Each row is a point on a tangle of strands that fork, close into loops and nearly touch. The rows are in no order.
Two points are linked if the straight distance between their rows is under 45.2.
j784: [  6.0  -1.2  -4.0  -4.4  -4.6   4.8   5.3  15.1   9.7  -3.9   7.8   9.6
  -5.5  18.3 -14.7  -4.4  -1.9  -7.5  -3.7   3.0  -3.1 -10.3  -2.4  -7.9
   0.6  -7.5   6.4  15.6  -5.6 -10.2  -2.5  10.5  -3.6  -7.0]
j318: [ -5.4  -7.5   5.3 -18.5  13.5  -7.5  -0.9 -14.5   1.9 -13.0  13.3  44.0
 -50.3  18.4   5.0  17.1 -12.6 -29.3  -3.5  -8.8  -6.4   7.3 -11.4   1.2
   6.8  12.9 -13.1  17.5  -2.5 -17.0  -6.0  -4.4  -7.5   1.2]
j18: [-14.3  -2.1  -2.4   0.8  -5.2 -19.3  -4.6  13.5  13.4  -1.1  17.6  18.7
 -11.8  26.2  15.4   0.2 -30.5 -13.9  -7.3  12.8   7.1   5.4  -6.2   9.2
  13.1   0.1 -16.1  32.8 -17.8 -17.9  -4.7   9.3  -5.5  -3.6]
j934: [-15.0   5.4   3.8   0.9   0.8 -15.2 -15.3   9.1   9.2   5.4  -5.6 -20.1
  15.9  -5.2  26.3   0.6 -27.1  15.7   7.7  15.5   6.8  11.8  -9.9  17.5
   3.1   8.9 -17.4   4.5 -11.0  -3.7 -10.3   9.4  21.5   9.5]
j23: [ -4.0 -14.0  16.5 -10.5   4.7 -13.7  -6.9 -24.4  -2.3   4.8  10.6  10.5
   0.1  11.3  13.6  17.7  -8.7   1.8   6.7  -4.6  13.5   7.8   2.6   6.1
  -0.1   4.8  -8.8  11.1 -14.7  -3.5  -8.5   0.7   6.8  19.0]
j856: [  0.6   6.2   2.7  -2.2  15.0  -0.9  -9.8 -22.9  -7.3  -5.5   2.2  -1.7
 -18.8 -21.8  10.7  12.5   6.7   2.8  10.0  -4.4  -6.4  15.3   7.9   5.9
   0.9  16.3   9.6 -24.9  12.7  10.1  10.0  -9.9  -0.2  14.8]
j656: [  8.7   4.1   5.8  -5.2  -7.7  10.4  11.2   1.3   9.6  -0.5  -2.2  -1.8
  26.5   9.3 -21.5 -16.8   4.8  -1.4  -1.6  -6.4  -2.7 -22.7  -2.7  -1.6
 -10.9 -22.6   6.1   8.5  -3.6  -2.6  -7.9   7.9   1.5  -6.0]
j622: [  6.9   8.3   8.6   0.2   5.3   4.3 -15.5 -22.0 -24.0  -4.4 -15.0 -19.4
 -11.4 -46.0   7.5   4.0  20.5  17.7  -1.2 -19.6 -14.3  -1.6   6.0  -5.4
 -10.4  -1.4   5.9 -43.9  22.3  19.2   9.5  -6.9   1.7  12.7]
j575: [ -3.9  -9.4 -18.4  19.4  -0.6   3.8   5.1  18.3   4.3  -2.4   7.3  13.7
 -22.8  22.7  -6.7   1.0   1.1 -12.1 -12.8   6.4  -1.2   7.1  -1.6   1.0
   9.8  17.3   5.4  10.9   8.3  -2.6   8.1  -7.6 -23.3 -17.3]
j66: [ -0.4  -1.7 -27.5  31.6  -8.4  -0.2  11.4  23.6   0.0   5.1  -0.7 -10.6
   5.6   9.7  -5.2   3.6   4.5   0.1  -7.2  12.2   7.9  13.2  11.0  -2.4
   8.5  21.1  14.1  -0.7   0.6   8.7  11.7 -12.0 -24.2 -14.1]
j587: [-16.4  -3.9 -11.9  13.5  -8.1 -20.6  -0.2  13.4  14.1   1.9  14.4   8.0
  -5.0  28.7  18.9   1.9 -19.9  -8.4 -10.0   9.2  13.5  14.8   0.0  11.6
  14.8  13.2 -13.2  19.9 -10.5  -9.3  -1.4  -2.8 -14.9 -10.7]
j624: [-10.9  -0.2 -17.3  19.5 -14.1  -1.1  16.5  30.8  18.6   4.8   2.2   2.4
   9.7  24.3   0.1  -8.9  -9.3  -7.8  -2.6  12.3   9.3  -0.8   3.9  -1.2
  12.3  -0.3  -1.4  24.3 -15.8  -5.3   4.0  10.0 -23.0 -17.1]
j137: [  6.7 -14.3   7.1 -23.0  10.5  -5.1   2.1 -21.9  -5.4  -4.2  11.8  36.8
 -36.3  12.8  -1.8  23.8  -2.0 -24.7   2.3 -13.3  -2.0  -7.3  -4.0  -3.9
   0.1   4.4  -6.5  15.4  -6.0 -19.1  -5.5   0.1  -3.9   3.5]
j28: [  9.9   6.5 -18.4   6.7   0.3  19.9   6.6  23.7   3.4  -6.8  -4.6  -5.0
 -14.1 -11.0 -24.4 -11.5   3.7   0.5  -3.4   8.0 -15.8  -0.6   6.3 -14.7
   4.8  -6.1   9.5  -5.2  15.7   1.8   5.7  -5.2   3.4  -9.7]
j245: [ 1.8 -0.3  8.3 -8.1  0.5 -2.8 -2.8 -6.0  0.4  1.1  2.4 -2.4 11.9 -0.6
 -0.1  2.7 -2.7  6.9  3.2  0.2  2.8 -5.1 -2.6  3.3  0.3 -5.4 -1.7  3.2
  2.6 -0.3 -1.8  3.8  9.7  6.8]
j510: [  4.5  -9.4  17.4 -16.2   3.7  -9.0  -7.0 -21.9  -1.9   3.2   6.1   0.3
  10.3   3.1   5.0   4.0  -1.9   4.9   9.9  -7.2  11.5   0.4  -3.0  -0.5
  -5.9  -4.0  -4.1   6.2  -7.2   1.4 -13.2   2.8  12.6  16.5]
j623: [  6.2   2.7  -0.7  -8.8  12.8   0.8 -11.4  -9.1  -6.7  -8.3   6.1   6.3
 -24.4  -9.3   1.3   7.2   1.5  -4.5   4.9   1.5  -6.3   6.8   1.6   3.6
   9.7   9.2   4.1  -6.0  10.0  -0.8   8.8  -6.2   7.1   9.4]
j197: [  9.7  -2.3  -0.9 -13.8  -0.3  11.8   2.1   2.6   4.5  -6.8   5.6  19.8
  -9.6   8.3 -23.2  -1.3   2.3  -5.4   2.1  -6.0  -8.1  -8.7  -2.0 -10.4
  -4.6 -10.5   6.4   7.0   4.4  -7.2  -3.8   3.4   2.3  -1.1]
j316: [ -3.7 -15.4 -12.9  22.0 -10.1  -0.8  10.8   6.5  -3.8  11.8  -1.8 -18.0
  51.8   6.4  -6.0   8.0  20.8  -0.6   1.6  -0.5  23.4   2.8  11.3   6.1
  -9.1   2.8  12.1  -3.1 -15.7  15.3  11.0  -6.2 -21.6  -2.0]
j577: [  8.8  -0.1  30.7 -16.5  12.6  -2.4 -15.6 -43.5 -22.5   1.0  -7.5  -6.4
 -17.7 -29.6  16.9  10.5  14.4   7.7   7.9 -21.2  -6.5   2.9   5.4  -4.3
  -7.5  -7.6  -9.7 -30.3  12.7  11.4  -4.2  -2.8  21.5  18.8]
j434: [  5.5   2.8  16.8 -20.6  10.4   1.9 -15.0 -18.0  -8.0  -2.4   1.2  -4.2
  -9.1 -15.1   4.7  -7.0  -6.0  14.5   0.1 -14.0  -7.7  -4.5  -6.4  -0.9
  -1.6 -13.6  -6.1  -6.6  14.9  -0.4 -10.8   0.4  22.1   9.1]
j144: [ -7.6   4.0  11.8 -11.6   4.4  -9.8 -20.2  -2.8   4.7   6.5  -3.8 -13.0
   5.1  -9.6  23.8  -0.3 -20.6  18.4   7.1   8.4   1.1   7.1  -7.6  11.8
   1.1   0.0 -16.4  -2.4  -0.1  -5.9  -7.4   6.6  28.2  11.3]
j776: [ 11.9 -16.5  16.8 -33.4   7.1  -0.5   4.1 -31.1  -4.3  -0.5   8.9  32.2
 -26.8  11.4  -8.8  21.7   2.7 -16.4   8.6 -19.1  -0.1 -13.6  -4.7  -7.6
  -9.3  -4.5  -6.3  13.7  -9.8 -14.5 -12.2   1.3   3.9   7.4]
j520: [-12.9  -9.1  -6.2   9.9   4.7  -8.5   1.3   1.8   9.1  -9.9  17.5  36.0
 -39.7  27.9   8.0  10.5  -0.8 -29.3 -11.0  -1.5   4.0  14.5  -4.6   3.5
   8.5  24.6  -6.8  16.9   0.0  -9.8   0.3 -15.1 -21.2 -12.4]
j452: [ 16.7  -2.3  -5.3 -16.6   6.8  18.0   4.0   1.2  -0.9 -12.9   4.6  21.5
 -35.9  -2.8 -31.1  -2.9   9.7 -11.7   0.1  -8.8 -19.2  -9.3  -3.5 -14.8
  -2.4 -10.6   9.5   6.2  18.1  -3.7   1.7  -0.4   3.9  -6.1]
j195: [  3.8  -0.1 -26.6  26.8  -0.9   6.3   9.6  17.8  -1.8   0.2   2.9   4.8
 -16.0  12.8 -14.1  -0.9   9.6  -9.7 -11.1   6.4  -4.0   9.8   4.6  -5.6
   9.0  19.4  18.5  -4.1   9.0   2.0  13.5 -10.9 -25.1 -16.2]
j322: [  6.9  -5.3  16.6 -22.6  15.9  -3.1  -7.8 -37.5  -7.3  -4.2   8.7  19.3
 -22.7  -2.9   2.3  17.2   9.0  -7.7  10.4 -14.7   1.4  -0.1   0.6  -1.6
  -2.2   7.1  -0.7  -5.2   0.0  -1.5  -6.4  -1.0   8.6  17.2]
j606: [ -1.0   5.0 -20.3  17.0 -12.7  11.7  13.4  37.8  17.9  -1.1  -2.7   0.0
   0.8  17.9 -12.0 -14.8  -7.9  -6.9  -3.5  16.2  -1.9  -9.3   5.4  -9.2
   9.9  -5.9   1.8  20.6  -8.6  -8.9   2.2  14.5 -15.7 -15.7]
j108: [  6.8 -13.8  -2.0  -5.7   5.7   3.5   7.8 -19.2  -7.3  -5.3  10.8  26.8
 -13.6  15.4 -13.9  19.5  17.4 -14.8   1.8 -12.4   1.4  -2.6  -0.1  -6.8
  -3.7   9.3  13.6   7.9  -3.3  -4.0   3.6  -8.3 -16.8  -0.2]
j216: [-11.3 -16.2  -5.9  15.3  -7.0 -15.7   1.3  -5.8  -6.6  13.3   6.7  -9.4
  33.2  10.3  12.5  19.0   3.7   1.8   0.4   3.8  24.4  13.1   8.1  12.9
  -2.8  13.1   4.1   2.2 -13.9   9.0   7.2  -7.8 -17.5   4.2]
j885: [ -5.2  10.6  -5.3  10.1 -10.3  -2.3   2.9  23.5  15.6   8.3 -11.1 -18.9
  36.7   0.1   7.8 -15.2 -13.2  15.2   6.5  15.3  13.5  -8.3  -6.5   2.2
   5.6  -8.5  -9.0   3.9 -16.0  -4.6  -3.8   8.8   7.2  -4.7]
j753: [  4.7  -7.2  -5.5  -3.6   6.3   0.3   3.6 -16.1  -6.9  -6.2  11.4  11.7
 -14.8   2.5  -9.1  16.3   7.7  -7.1   0.7  -4.2  -1.9   1.9   1.2  -0.7
   3.3  12.3   7.9  -1.0   3.0   0.3   8.7  -7.8  -4.9   5.8]
j829: [-14.2  12.9  -7.9  18.7  -5.4  -8.6  -7.1  26.8   8.4   9.9 -15.6 -35.5
  30.9 -22.2  18.1  -7.5 -13.7  17.0   8.9  16.4   2.1   5.8 -10.2   3.8
  -4.6   1.0 -11.7  -8.5  -8.4   5.7  -0.1   3.1  21.2  -4.6]
j317: [ -5.8  12.1  24.6 -10.2  -4.8  -7.5  -8.7  -1.2   7.7  10.9 -16.1 -17.7
  38.0  -6.5  15.8 -14.4 -16.0  18.5   2.2   7.9   2.4  -9.8  -7.7  13.3
  -5.3 -13.9 -22.8   4.3 -12.7   2.3 -14.0  16.7  30.7   2.2]
j352: [ -1.1  -4.5  -9.9  20.3 -13.8  -3.2  12.1  18.7   7.2  10.8  -7.4 -21.8
  58.4   3.2  -0.8  -3.1  10.1   3.3   5.0   5.7  19.1  -4.9   3.7   3.2
  -9.8  -5.7   4.2  -1.3 -18.6  11.3   4.8   0.8 -10.0  -5.9]
j806: [  3.9  -5.8  23.8 -20.7  15.1  -7.5  -9.5 -40.5 -14.5   0.4   1.5  -0.1
  -8.5 -14.8  10.2   8.4   5.3  -1.4   9.5 -17.4   3.3   1.9   1.9  -1.1
  -2.4  -0.6  -6.2 -11.9   5.1   5.2  -8.8  -4.6  15.0  22.0]
j626: [  6.9   7.7 -26.1  16.4  -5.7  19.4  16.5  40.6  13.1  -2.3  -0.9  -2.9
 -14.2  11.6 -18.7 -16.6  -4.4  -6.9  -7.8  16.0  -9.1   5.1   3.3 -14.1
  12.5   3.3  13.3  10.0   4.8  -2.5   4.4   1.6 -19.1 -13.6]
j16: [  7.0   1.4  24.5 -21.3 -13.4   8.9   9.4 -11.1   2.9   0.0  -4.4   4.8
  32.6   2.8 -12.4 -17.6   3.9   1.0  -4.7  -6.6  -1.2 -24.6  -3.9   0.3
 -10.3 -27.7  -4.1   7.8  -9.0  -2.2 -11.4  10.9   8.6  -3.7]
j340: [  4.6  23.9  19.6 -17.7  -6.2  15.1  -0.4  -1.6  -5.2   5.0 -21.6 -10.6
  20.3 -14.6  -2.4 -32.9  -7.8  19.6 -10.2  -2.1 -13.1 -25.4  -9.0   0.5
  -3.6 -28.9 -11.6  -4.9   5.4  -6.1 -11.9  17.7  22.8  -8.0]
j983: [-13.7   1.2 -15.5  28.0  -2.6  -7.0  -3.7   9.4  -3.7   8.1  -9.4 -30.2
  17.5 -18.0  17.8  14.9   7.1  13.4  -1.6   9.7  15.5  15.3   6.6  14.0
  -6.0  17.7   5.0 -18.6  -4.9  13.6  16.4 -17.5 -11.4   8.0]
j809: [ -3.6   9.0  -9.9  24.8 -12.7  -2.1   5.1  25.9   9.6  14.1 -17.0 -28.1
  50.1  -4.4   8.0 -10.9  -4.3  10.5  10.4  16.2  14.9  -4.1   0.1   5.4
  -2.7  -6.3  -0.3  -4.0 -17.2  10.8   3.4   5.9  -1.7  -4.0]
j43: [-19.9  -7.0 -10.0  16.6  -6.3 -23.9   1.5   8.7   6.2   8.1  12.3   0.4
  10.7  27.1  18.4  13.0 -11.0  -2.5  -7.3   7.8  22.4  14.9   0.5  12.4
  12.3  20.7  -7.3  18.4  -8.2   0.2   2.8  -8.3 -23.1 -10.0]
j512: [-14.4   7.7   2.6   2.9  12.1 -13.7 -16.8  -5.9  -2.0   0.4  -0.6 -10.4
  -8.9  -7.2  33.8  11.4 -18.6   6.5   4.4   6.7   1.4  23.1  -7.5  19.4
  13.7  23.8 -11.7  -6.7  -5.1   0.3   5.6  -7.4  10.6  14.7]
j916: [ 10.2 -22.1  -0.3  -3.6  -4.6   6.3  16.0 -11.5  -5.1  -1.9   7.7  26.0
   1.6  24.1 -20.2  17.5  22.3 -17.6   3.2 -19.8   3.9 -14.8  -2.8  -6.1
 -13.8   0.4   9.8  16.6 -10.1  -4.9   2.5  -0.3 -19.1  -7.0]
j891: [ -7.2  -3.6 -20.9  21.7  -7.3  -9.2   6.8  19.9  -0.1   9.0  -3.5 -16.0
  19.4   6.4   7.5   5.4  -0.5   4.6   1.2  13.1  13.0   9.9   7.2   6.3
   5.4  12.9   4.8   2.6  -5.3   3.6  10.4  -2.8 -16.9  -6.0]
j523: [ -1.6 -20.8  -6.6  18.0  -8.3  -3.8   9.6 -12.3 -11.3  11.6   5.9  -6.7
  34.7   6.3  -4.4  18.8  19.2  -5.0  -0.6  -6.6  18.5   3.7  12.8   7.3
  -8.8   7.8  15.2  -0.4  -6.1  14.3  11.9  -9.9 -18.2   2.9]
j38: [-18.5   0.7 -14.8  24.9  -1.2 -15.9  -2.1   5.3  -5.8   7.6   1.7 -24.0
   9.0  -4.3  25.0  18.2  -1.9   9.4  -2.5   7.4  13.8  20.5   4.0  17.1
   6.5  29.0  -0.2 -10.9  -5.3   7.6  14.1 -17.1 -13.6   5.4]
j890: [ 10.5   3.4   2.6  -6.5   1.2   7.0  -1.8  -9.0 -12.3  -3.9  -1.2 -13.7
   3.1 -22.8 -11.3  -4.2  10.7  10.5  -1.1 -12.5  -7.9  -2.4   4.6  -8.4
  -9.2  -7.7   9.4 -18.6  19.1  10.3   1.8  -4.0   5.2   2.8]
j554: [ 15.7  -0.4   2.2 -18.5   7.7  17.4  -2.3 -12.8 -11.5 -13.6   6.1  17.5
 -32.4 -12.0 -28.4  -7.3  15.1  -5.5   1.9 -17.7 -21.3 -11.6   0.1 -20.9
  -3.5 -10.7   9.5 -10.0  23.9  -0.1  -0.9  -3.2   7.0  -3.8]
j332: [  5.6   0.1  26.0  -8.2   7.1   1.9 -20.2 -32.0 -29.5   1.8  -8.1 -12.5
  -9.6 -42.2  14.8   3.7  24.1  11.2  -2.0 -19.6  -7.5   0.9   6.1  -7.6
 -14.8  -7.7   0.1 -42.9  13.1  23.7   0.2  -6.6   3.4  19.7]
j960: [-16.8   5.1  -6.2  11.8   1.1 -14.4 -18.3   8.9   2.5   4.1  -1.8 -19.9
  -6.5  -4.0  31.5   4.2 -26.5  11.3   4.3  15.5   0.9  22.3  -7.9  17.3
  13.4  19.1 -11.5  -3.1  -7.1  -6.6  -0.5   0.2  13.5   9.6]
j5: [ -5.1  -1.2  17.9   5.1  15.4  -6.0 -17.4 -28.1 -14.4  -0.8  -6.4  -8.6
  -5.3 -32.1  26.4  27.3  21.8   4.5   7.9 -12.6   7.1  20.1  13.8   9.6
 -12.6  13.4  10.0 -39.0   0.8  26.8   2.7 -14.2  -2.2  22.4]
j365: [-10.8 -15.6  -7.8  23.2  -7.8 -14.0  -3.1  -0.4  -6.9  11.4  -8.5 -24.0
  38.5  -7.9  19.6  20.3  11.1   6.7  -3.9   5.4  22.7  16.7   6.2  15.4
  -8.5  12.9   0.6 -12.3 -10.6  18.4  13.2 -12.9 -11.6  15.2]
j947: [ -3.1  -2.8  22.5   0.4  10.2  -2.8 -15.7 -30.3 -27.2  -3.9  -7.4  -9.7
  -2.6 -35.4  18.7  20.3  27.3   7.4   3.1 -21.5   1.5  14.4  11.8  -7.3
 -15.9   1.9  10.3 -40.5   7.3  27.3   6.4 -10.6  -1.0  20.0]
j321: [  8.6  -0.3   8.7 -19.4   3.6   3.9   0.0 -19.6 -10.8  -6.0   1.7   2.3
  -5.8 -17.0 -11.9 -10.0   7.8   9.4  -2.5 -14.9  -8.4 -11.0  -0.4  -8.0
  -7.6 -15.1   0.0 -13.2  20.2   0.3  -3.7  -3.2  15.3   4.1]
j731: [ 10.2  10.1   3.6 -14.2  -4.8  21.4   8.8  18.7  12.1  -9.7  -3.2  15.1
 -20.7  -0.6 -28.6 -28.4  -2.4  -7.0  -4.4   4.2 -18.9 -16.1  -5.2 -12.2
  -0.7 -23.1   1.9   6.3  12.1  -9.3  -6.9  13.1  13.2 -14.6]
j719: [ -1.8   6.4 -10.8  -5.4  11.5   4.6  -8.0   3.2   1.6  -9.6   4.2   6.6
 -30.9  -1.6  -3.0  -2.4  -8.0  -2.7  -3.3   6.9  -9.2   5.5  -1.3  -1.2
  11.7   7.5   3.3  -1.8   8.0 -14.2   2.5  -6.6   4.3   5.5]
j93: [ 22.1  -1.5  21.4 -25.2  -6.6  15.7  11.7 -24.6 -10.1  -1.4  -0.2  13.8
   4.5  -1.4 -30.1  -8.1  20.4  -4.0  -2.2 -27.6 -10.8 -27.6  -5.9  -9.1
 -16.2 -26.6   8.3  -1.1   5.7  -2.2 -14.2   3.8   4.1  -7.2]
j813: [ -5.9   1.9 -11.3   0.9   4.3   6.1  -3.4  14.4   4.1  -1.7   6.2   4.1
 -15.9  11.6   0.5  -1.8  -8.6  -2.5  -2.2  10.9  -7.1   3.3  -2.7   0.6
   7.0   4.8   1.2  11.7  -2.0  -9.6   5.3   3.4  -0.1  -2.2]
j113: [  4.6   0.3 -31.0  12.5  -0.6  18.6   8.2  32.2  11.0  -9.6  -0.1   4.4
 -39.5  10.2 -20.0 -15.1  -8.7 -10.7 -11.9  16.6 -18.1  10.8   2.6  -8.4
  11.9   8.0   3.0   9.8  14.1  -5.8   1.7   2.9 -14.2 -13.7]
j251: [  4.7  14.3   6.9 -17.5  -5.3  16.5  -0.9  15.5  12.5  -6.7  -5.4   7.4
  -9.0   1.3 -12.7 -25.1 -10.5   3.7  -4.2   8.0 -15.0 -17.7  -1.2  -5.2
   3.1 -21.5  -2.3   8.9   7.3 -14.0  -6.1  15.1  15.5  -9.2]
j680: [  7.5  17.0   5.4 -11.4  -3.9  19.1   7.6   8.4   4.3  -5.1 -12.4  -4.2
  11.1  -7.1 -16.2 -33.4  -1.0  15.2  -5.7   1.2 -14.4 -23.6   0.5  -8.0
  -1.7 -26.5  -1.9  -1.9   8.0  -4.7  -7.7  11.1  14.4 -16.1]
j395: [ 11.1 -12.6  22.7 -32.3  10.5  -1.5   0.9 -41.8  -6.6  -1.7   4.7  21.7
 -16.0   3.3  -8.5  17.6   9.5  -9.3   7.6 -22.8   1.9  -8.4  -4.4 -10.8
  -6.3  -9.6  -3.5   4.8  -0.2  -6.4 -21.0  -0.4  11.6  11.9]
j527: [ -3.3  17.4  10.6  -7.3  -7.7  -2.2  -1.8   2.4   1.8   9.0 -21.3 -21.4
  31.1 -12.0   9.5 -25.3  -7.1  17.7  -2.1   2.5  -4.6 -13.7  -9.5   8.3
  -5.6 -20.4 -15.8  -5.8  -0.1  -0.9 -15.1  14.0  24.4  -1.3]
j408: [ 15.9   7.1 -11.9   2.0  -6.1  23.2  12.0  33.9  12.5 -10.7  -5.5   2.5
 -13.7   2.4 -31.8 -28.7   1.0  -3.7  -2.8  10.4 -19.6 -10.3   4.5 -19.3
   4.5 -17.6   8.0   2.2  15.7  -5.4   0.6  11.0  -0.1 -13.8]
j204: [  0.2  17.4  -7.0  11.6  -7.3   4.6  -0.7  24.0  -7.1   0.0 -20.4 -34.3
  12.5 -32.1   0.2 -19.1  -3.1  24.7   0.1   3.7 -11.2  -2.6  -4.1  -8.7
 -10.5  -9.6   0.1 -24.1  12.2   6.0   1.7  -0.7  17.0  -8.7]
j254: [ -2.8  -3.9 -17.5  -1.4  10.7  10.5  -3.7   8.2   3.2 -12.4   7.2  23.2
 -60.2   7.0  -7.8  -3.7  -8.9 -21.5 -14.0   7.5 -19.9  15.3  -3.5  -4.2
  16.6  12.4  -0.1   9.3  17.5 -14.9   3.3  -3.3 -10.8  -8.0]
j75: [ -4.8   2.9  -7.2  -3.6  13.9   0.2  -8.2  -6.4  -1.0  -9.9  14.5  21.6
 -48.8   7.0  -0.7   2.1  -2.6 -16.7  -4.1   4.1 -14.5  10.8  -2.8  -3.0
  12.4  13.6   2.4   3.9   9.7  -9.8   4.7  -7.7 -11.0   1.2]
j282: [ 4.1  0.2 -6.4  9.5 -3.5 -0.2  2.5  4.0  2.1  1.0 -0.4 -8.9 12.9 -2.8
 -3.7 -3.3 -1.5  5.2  3.6  7.6  1.8 -2.1  3.4 -0.4 -5.8 -0.7  4.9 -3.7
  3.8  5.4  4.3 -1.4  0.3 -1.6]
j360: [ -1.8   0.3  19.1  -8.2  -5.2  -8.6  -2.7  -1.0  11.5   6.3  -0.9  -3.3
  34.4   4.9  14.8  -6.8 -11.8   6.8   2.9   4.2  12.1  -9.1  -5.8  11.6
  -0.9 -16.0 -17.4  15.0 -17.9  -4.1 -11.6  12.0  18.8   7.6]
j954: [ -7.3  -9.7 -15.1  17.3   1.1  -4.8   7.3  13.1   6.7  -9.1  12.3  30.1
 -33.5  30.4  -4.5   6.6   6.0 -27.2 -11.9   2.7   4.2   9.8  -1.0  -1.3
   8.3  18.8   5.5  20.5   8.0  -3.6   7.2 -13.5 -28.5 -20.0]
j640: [-13.8   4.6  12.1   4.1  16.6 -17.9 -11.8 -23.4 -10.8   2.1  -1.2  -7.3
  -7.6 -21.7  31.2  30.8   5.3   0.8   9.4  -6.0   4.0  26.2   7.1  18.0
  -3.0  29.7   4.8 -27.9  -2.6  16.2   9.1 -10.6  -0.9  22.5]
j359: [ -6.0  -2.4  14.9 -11.4  -5.6  -8.0   2.6  -0.6   8.2   3.6   5.8  12.1
  16.4  18.1   3.6  -1.9 -11.9  -2.8   1.9   1.5   9.2  -9.4  -2.8   9.2
  -0.9 -11.2 -15.0  25.2 -26.8 -11.8 -11.4  16.6   6.5   3.5]
j460: [  4.9   5.6 -13.6  11.0 -10.0  17.5  17.4  31.5  19.0  -1.5  -8.4   0.2
  14.9  11.1 -21.7 -20.6  -0.9  -5.9   0.4  13.0  -3.7 -21.2   2.5 -10.0
   9.3 -16.7   4.9  14.8  -9.5  -6.2   1.4  11.5  -7.5 -17.4]
j194: [ -2.8   8.2  -8.7   7.8  -3.3   2.1   1.8  24.4  13.1   3.1  -5.5 -13.9
  16.6   3.0  -0.3 -11.5 -10.7   7.1   3.9  16.8   0.5  -3.8  -1.9  -0.4
   2.7  -2.9  -1.6   5.6  -7.0  -6.0  -2.4   8.0   5.8  -5.5]
j362: [  7.1   9.9  -0.8  -2.5  -4.8   7.1   0.3   4.2  -6.8  -3.1 -11.0 -20.3
   5.0 -22.9  -5.5 -13.7   2.2  17.0  -0.9  -1.9 -10.1  -5.5   0.8  -9.3
  -6.0  -9.7   4.1 -18.1  18.7   5.1   6.0  -1.9  16.9  -3.5]
j202: [ 11.9   4.2 -12.1   8.1  -5.3   9.7   9.8  12.9   4.3  -1.9  -1.8  -8.9
   9.0  -2.9 -18.7 -10.1   7.0   0.3   0.7   3.6  -3.9  -2.2   1.7  -7.4
  -1.6  -5.6  13.5  -4.6  10.6   3.4   7.6  -4.7   2.7  -6.7]
j288: [-10.8   0.7  11.6  -3.2  16.7 -17.5 -16.8 -21.6  -9.0   1.4   4.7  -2.7
 -16.7  -9.3  36.1  22.3  -9.1   3.5   8.4   2.1   0.5  21.8   1.3  15.1
   6.5  25.8  -8.5 -10.9  -2.5   6.9   3.7  -8.7   6.7  19.6]
j110: [ 12.6   2.3  28.6 -29.6  -6.3   9.0   7.7 -25.2  -3.2   4.2  -3.3  15.0
  16.5   4.3 -20.0 -12.5   8.3  -5.6  -6.1 -21.9  -0.7 -28.6  -3.3  -6.3
 -12.5 -30.4   0.3   5.7  -0.4  -2.1 -15.7  13.8   9.6  -2.4]
j499: [ -3.4  19.4 -11.9  25.6  -7.6   3.7   1.5  30.7   4.8   6.4 -21.3 -35.2
  25.2 -23.5   6.5 -14.6  -9.6  20.1   7.9  16.5  -2.1   4.7  -5.6  -8.2
  -6.8  -3.5  -0.3 -13.9   0.8   5.7   6.0   5.2  11.0  -8.3]
j311: [ 27.1  -3.2   9.9 -22.5   5.8  14.2   4.3 -33.8 -19.2  -9.5  -1.2  16.5
 -21.2 -16.1 -29.0  -5.0  27.2  -0.8   4.4 -24.4 -17.2 -18.8   0.1 -22.3
 -10.4 -15.1   7.9 -14.8  23.5   3.5  -4.4   0.9   2.4   0.2]
j804: [  4.9  -1.0  -2.1  -1.8  -8.0   8.7  13.7  17.4  16.6  -0.8  -0.1   3.4
  18.8  14.3 -21.5 -12.6   0.1  -7.2  -2.7   6.9  -5.5 -18.7   1.0  -6.4
   0.1 -18.1   7.3  11.8  -7.1  -2.4  -0.5  14.1  -6.4  -8.7]
j58: [ -8.0  -2.8   6.6 -10.3  -3.9 -15.0  -2.9   3.9   7.1   4.3  14.1  18.4
   0.1  24.5  11.6   4.3 -22.9  -5.2  -0.9   5.4   7.0   1.5  -2.9   7.4
   6.4  -2.2 -15.5  27.2 -25.1 -13.9  -6.4  12.8  -1.6   0.7]
j850: [-13.7 -13.1  -3.4  13.9  -7.7 -20.2   5.0  -6.1  -1.1   8.6  11.9   5.1
  25.9  27.8   8.8  17.2   5.2  -6.5   1.4  -3.7  21.2   7.0   5.7  11.0
   2.0  12.3  -0.6  17.9 -14.6   4.4   4.1  -4.3 -24.1  -5.3]
j508: [-14.2  -4.6 -18.5  24.6  -2.3 -16.1   1.9  10.4   1.8   5.9   5.8 -10.9
   6.8  12.5  19.6   9.1  -9.2   2.7  -3.7  11.0  16.0  19.5   2.9  12.7
  10.0  25.8  -1.2   0.4  -3.1   4.8   9.4 -14.3 -18.7  -5.1]

A tip is a point with one link. Name the tips that can be reached along the links from each point below, in the order of the rows.
j38 => j23, j520
j362 => j434, j829
j577 => j318, j622, j144

A piece is all that can be reached along the links. How many separate loops has the piece of each point below (a circle has one, a figure eight two, a Y none), and how many tips (points with one link)?
j452 => loops 0, tips 7
j890 => loops 0, tips 2
j731 => loops 2, tips 2
j332 => loops 0, tips 3

How many points has the smallest loop of links through each point below? Write - if it is on no loop.
j216 => 7
j360 => 24
j947 => -
